Each row is a point on a tangle of strands that fork and nearly touch. The rows are in no order.
In the rows, zero is written as 128.
Two points are linked if the straight distance between their rows is under 80.6. Some points are linked to none.
<753>: [ 89 128 122 115 164 144  96 102  71 125  93 110  78 172 126 112 109  88
 108 169 135 116 106  73 150]
<747>: [144 127  51 144 145  90 126 125 120 140  41 141 133 153 109  89  53  99
 110 113 121 138 150 122 145]
<903>: [121 125 155 102 118 125 119 156 116 110 153  95 132 106 143 150 138 143
 137 155 111 113 134 121 152]
<408>: [144 110 163  86  98 173 133 148  88 128 186 162  94  53 131 183 174 115
 153 144 127 115 111 153 142]
<613>: [101 132 117  88 175 132 105 129 109 117  77  81 111 133 149  73  75  79
  87 151 121 122 149  84 148]
<744>: [101 139 120 145 113 159 121  98 112 123 115 178  83 172  93 154 161 109
 160 127 128 149  76 118 125]
<142>: [121 113 166  77 111 197 138 146  92 127 206 180  92  56 135 173 170  90
 132 124 137 127 117 148 135]
<489>: [129 102 174  77 110 165 132 151 110 125 201 148 149  57 145 176 156 132
 129 118 125 132 133 156 144]
<294>: [150 155  98 168 120 111 131 122 143 137  62  75 139 140  94 116  60 145
 110 121 130 129 138 104 130]
<836>: [ 99 130  98 115 170 134  90 101  87 117  64 145 110 175 116  95 103  75
 120 141 138 131  85 117 156]
<873>: [143 154  99 150 130 126 114 114 119 131  49  79 112 142  93 105  53 126
  99 128 129 124 128  94 143]
<64>: [128 123 139 120 133  85 120 137 165 109 152  77 177 101 157 145 107 181
 121 142 101  84 160 126 114]
<195>: [148 109 145 148  94 119 153 119 160 154 177 149 193  85 131 172 152 180
 137  85 140 144 125 173 110]
<109>: [109 122 152  79 143 155 115 165 107 109 158  99 136 101 157 124 144 110
 135 147 124 131 132 124 155]
<203>: [130 136 123 150  85 173 157 115 132 144 135 190 119 122 101 157 170 126
 156  94 133 177  85 167 120]
<183>: [163 166  82 215 135  95 173 130 155 192  66 109 172 169 102  95 105 128
 128 107 151 165 147 124 104]
<723>: [104 130  72 142 162 119 105  88  95 124  51 152 118 182 110  96  93  85
 118 128 129 147 105 117 157]
<560>: [137 143 144 138 108  86 118 126 162 125 128  69 155 116 134 138 113 190
 109 144 102  79 145 113 109]
<897>: [105 140 129 102 164 144 102 124  87 122  92  80  92 148 131  98 100  88
 104 169 124 112 122  78 160]
<760>: [133 144 137 165  67 163 164 114 155 142 142 181  99 139  90 151 194 126
 157  96 146 160  94 157 105]
<958>: [ 82 115 129  82 200 168  91 123  89 112 110 159 111 143 138  85 148  56
 144 137 162 162  96 132 140]
<799>: [135 123 166  96 101 151 130 126 116 101 205 192  22 121 119 152 196 109
 134 148 113  83 118 132 112]
<541>: [111 131  62 132 173 104 102  92 102 128  37 156 115 183 117  89  70  68
  95 126 133 127 124 121 148]
<208>: [143  95 173 103  79 115 120 143 131 113 195 146 119  72 134 169 182 171
 140 129 119  86 132 152 117]
<881>: [109 126 115 114 149 144  91 117  87 113  78 132 115 155 110 114 123  94
 139 136 137 141  86 111 161]
<499>: [166  97  69 171 166  67 153 134 168 156 103  97 219  94 140 131  46 165
 137 106 125 126 154 149 104]
<285>: [130 155 110 143 123 126 110 114 105 129  66  76  95 142 109 121  40 122
  76 152 126 101 142  68 145]
<860>: [135 129 148 140  86 150 141 117 161  98 193 213  69 151 115 150 176 135
 132  90 120 112 108 151 109]
<375>: [112 122 138 107 132 104 130 156 149 111 165 102 179 112 164 136 117 160
 120 132  95 101 167 139 131]
<140>: [100 113 101  81 185 144 117 151 116 115 104 123 151 122 163  65 111  79
 113 130 131 159 150 141 156]
<517>: [161 155 148 174 105  82 125 107 164 143 109  53 142 119 118 125 107 190
 103 141 126  79 145  94 100]
<833>: [136  96 178  93  95 138 125 139 131 123 208 136 158  56 147 188 159 164
 133 118 126 104 132 167 125]
<114>: [ 82 126 144  78 181 177 120 134 104 109 158 127  90 133 161  99 171  82
 127 165 130 142 138  98 131]
<459>: [187 138  83 211 154  78 178 143 162 192  83 104 198 141 115  97  94 136
 144 101 163 169 158 134  98]
<745>: [ 85 136 152  83 151 162 135 144 135  95 192 132 101 149 174 101 167 115
 119 144 110 127 169 118 120]
<898>: [158 116 180 115  79  94 119 131 122 125 167 130  76 105 124 150 195 168
 128 161 113  83 132 122 116]
<945>: [165 119 113 157 133 122 117 136 136 131  95  72 182 106  91 120  78 166
 150 119 161 159 105 137 136]
<246>: [163 158  65 189 128  98 152 115 147 166  45 117 147 173 103  90  82 130
 116 114 124 152 151 116 119]
<538>: [ 72 111 109  87 218 156 101 109 105 112 109 157 114 157 158  60 149  61
 127 146 160 161 123 137 125]
<537>: [ 98 152 121 145 111 133 125  97 122 115 129 152  99 194 129 130 145 136
 123 129 113 115 124 110 134]
<498>: [114 137 122 135  96 169 136 113 114 133 133 188  92 130  95 166 168 116
 159 108 130 158  73 144 132]
<351>: [151 112  83 163 146  82 161 129 167 156 129 110 212 112 151 135  83 181
 145 103 116 137 162 158 118]
<252>: [ 98 138 168  96 124 140 113 108 104 107 185 144  46 169 148 130 179 113
 111 166 120  85 137  96 124]
<270>: [107 132  79 154 150 136 119  87 102 129  65 169 120 197 107 108 121 106
 141 122 134 153 100 123 143]
<957>: [138 133  86 140 141 110 125 125 121 126  74 134 163 146 113 105  88 127
 136 114 125 162 119 144 156]
<580>: [152 147 158 165  84  97 130 111 149 133 129 104 121 146 117 132 172 188
 121 129 124 105 129 115 111]
<618>: [143 132 108 145 146 107 115 144 146 127  72  47 142 104 117 122  28 149
 109 133 122  97 156 110 120]
<696>: [134 115 109 144 122  97 142 135 158 138 143 117 201 120 148 145 104 178
 136 114 107 129 150 155 127]
<436>: [152 120 162 105  86 141 121 145 100 131 167 133 108  70 119 173 171 143
 154 149 126 122  97 140 142]
<363>: [ 92 128 146  99 142 176 131 132 123  96 189 198  81 155 136 140 166  89
 149 117 122 135 113 136 123]
<669>: [ 95 106  93  83 208 149 113 121 112 116 100 148 136 141 164  52 136  55
 115 136 149 161 148 142 141]
<395>: [ 91 123 144  84 162 181 134 141 115  97 184 170 111 132 154 125 167  86
 142 122 132 153 136 133 130]
<835>: [124 124 136 117 101 147 139 141 137 115 180 169 147 123 141 154 154 145
 134 100 115 146 134 156 139]
<72>: [179 124 100 204 143  85 178 141 157 197 108 113 215 129 114 126 111 137
 151 104 172 190 143 150 105]
<215>: [156 119 144 171 105  91 146 119 171 150 153 116 201 105 136 156 149 190
 137 106 135 147 134 150  97]
<952>: [142 110 177  96  86 123 120 140 128 113 187 146  83 106 139 147 190 157
 131 145 107  82 134 131 126]
<401>: [119 142 122 123 123 114 116 145 130 122 115  84 146 132 134 120  98 142
 117 131 102 119 135 114 150]
<159>: [126 109 129 125 114  98 140 143 153 118 166 129 182 113 155 145 130 178
 128 109 111 116 156 158 122]
<834>: [104 121 140  94 125 162 135 147 121  97 179 173 134 121 152 147 153 112
 138 112 121 154 133 157 150]
<494>: [ 93 118 127  92 162 159 101 125  88 105 112 143 102 154 128 114 143  78
 151 140 133 151  92 120 147]
<291>: [164 145 150 194 113  85 157 126 180 159 127  95 187 122 118 130 146 175
 136 109 149 140 133 138  83]
<156>: [ 81 137 100 148 134 138 114  90 110 116 107 183 104 206 113 138 139 109
 145 123 124 151  94 126 133]
<587>: [167 141  48 169 145  89 142 128 137 163  39 129 153 150 101  85  57 120
 122 107 139 151 151 131 134]
<546>: [128 110 134 124  97 136 146 134 137 137 181 163 179 100 140 168 137 163
 134  88 130 149 143 176 132]
<497>: [109 132 113 100 155 127 113 149 121 121  97  83 141 131 140  95  79 109
 110 137 111 124 144 110 146]
<255>: [155 131 168 119  83  93 116 118 111 130 143 107  75 128 126 145 178 172
 121 175 114  92 124 108 126]
<930>: [135 149 123 149 116 105 120 128 141 128  89  74 157 136 118 125  89 163
 121 134 109 119 135 116 132]
<479>: [118 102 163  68 126 192 142 146  98 127 198 164 137  59 143 168 154  91
 132 108 146 148 126 150 143]
<811>: [156 144 164 168  55 136 160 118 156 160 142 159  92 126  96 144 207 146
 143 111 150 137  95 146  89]
<328>: [168 148 171 189  89 118 152 134 170 173 127 112 169 127 110 139 187 146
 149 112 171 160 110 147  87]
<202>: [ 87 141 145 114 134 142 110 103  87 119 147 131  60 171 150 133 153 109
 114 163 117 100 122  80 142]
<247>: [133 129  60 131 156  93 110 106 119 129  31 131 112 158 113  85  43  78
  85 118 123 126 142 103 147]
<147>: [115 130 164 104 103 148 124 116 121 106 183 179  48 156 135 143 188 121
 132 142 111  86 124 106 121]
<34>: [105 106 150  75 169 172 125 164 106 117 152  92 159  92 159  94 139 104
 130 158 135 155 147 124 147]
<779>: [147 120 159 107  76 156 131 123 128 117 194 192  50 104 117 158 193 123
 139 128 122  90 103 145 116]
<272>: [156 155 174 181  73 131 164 129 159 179 124 130 133 133  95 134 199 133
 149 113 164 155 103 139  92]
<427>: [132 138 120 128 130 115 105 134 121 127  79  49 104 115 112 120  38 135
  90 147 121  88 144  82 139]
<686>: [ 97 142 137 124 134 137 105 100  70 128 118 105  66 171 130 136 127 105
 116 182 125 113 105  61 148]
<955>: [142 136 160 122  98 113 117 135 118 118 140 101 114 123 131 146 151 160
 130 153 114 103 126 111 134]
<305>: [167 132 179 193 107  90 159 121 186 169 145 100 184 108 116 134 184 168
 141 108 172 133 116 143  71]
<736>: [148 117  99 139 165  92 122 154 160 112  74  57 159  87 124 124   6 140
 113 115 119  99 161 123 111]
<792>: [141 110  97 126 164  85 129 153 157 117 100  67 181  91 145 127  25 149
 123 123 108 106 156 139 124]
<593>: [145 125 154 130  66 161 140 125 151 119 178 198  79 114 108 154 188 139
 135 109 124 108 105 160 107]
<132>: [119 131 145 120 112 168 131 122 144  96 199 215  73 152 123 156 159 107
 140 101 118 119 103 150 117]
<212>: [104 111 127  69 180 150 116 168 119 114 122  91 160 101 162  79 119  91
 116 146 141 154 150 124 149]
<933>: [146 112  78 151 166  66 145 153 168 134  97  91 191  91 140 133  29 160
 128 110 107 111 166 142 105]

A fork is a point with three links, a tip a point with one. Leave the first point through the second and follow the links. Name the first fork or tip that comes.
<834>, <835>: <723>
<494>, <958>: <436>
<873>, <285>: <517>
<723>, <541>: <72>

Name the points in between on the shortest way along the links from the first point to the second, in order.
<499>, <252>: <933>, <792>, <736>, <618>, <427>, <285>, <873>, <294>, <930>, <401>, <497>, <613>, <897>, <753>, <686>, <202>
<64>, <618>: <375>, <159>, <696>, <351>, <499>, <933>, <792>, <736>
<132>, <215>: <363>, <395>, <834>, <835>, <546>, <195>
<836>, <255>: <881>, <494>, <958>, <538>, <669>, <140>, <212>, <34>, <109>, <903>, <955>
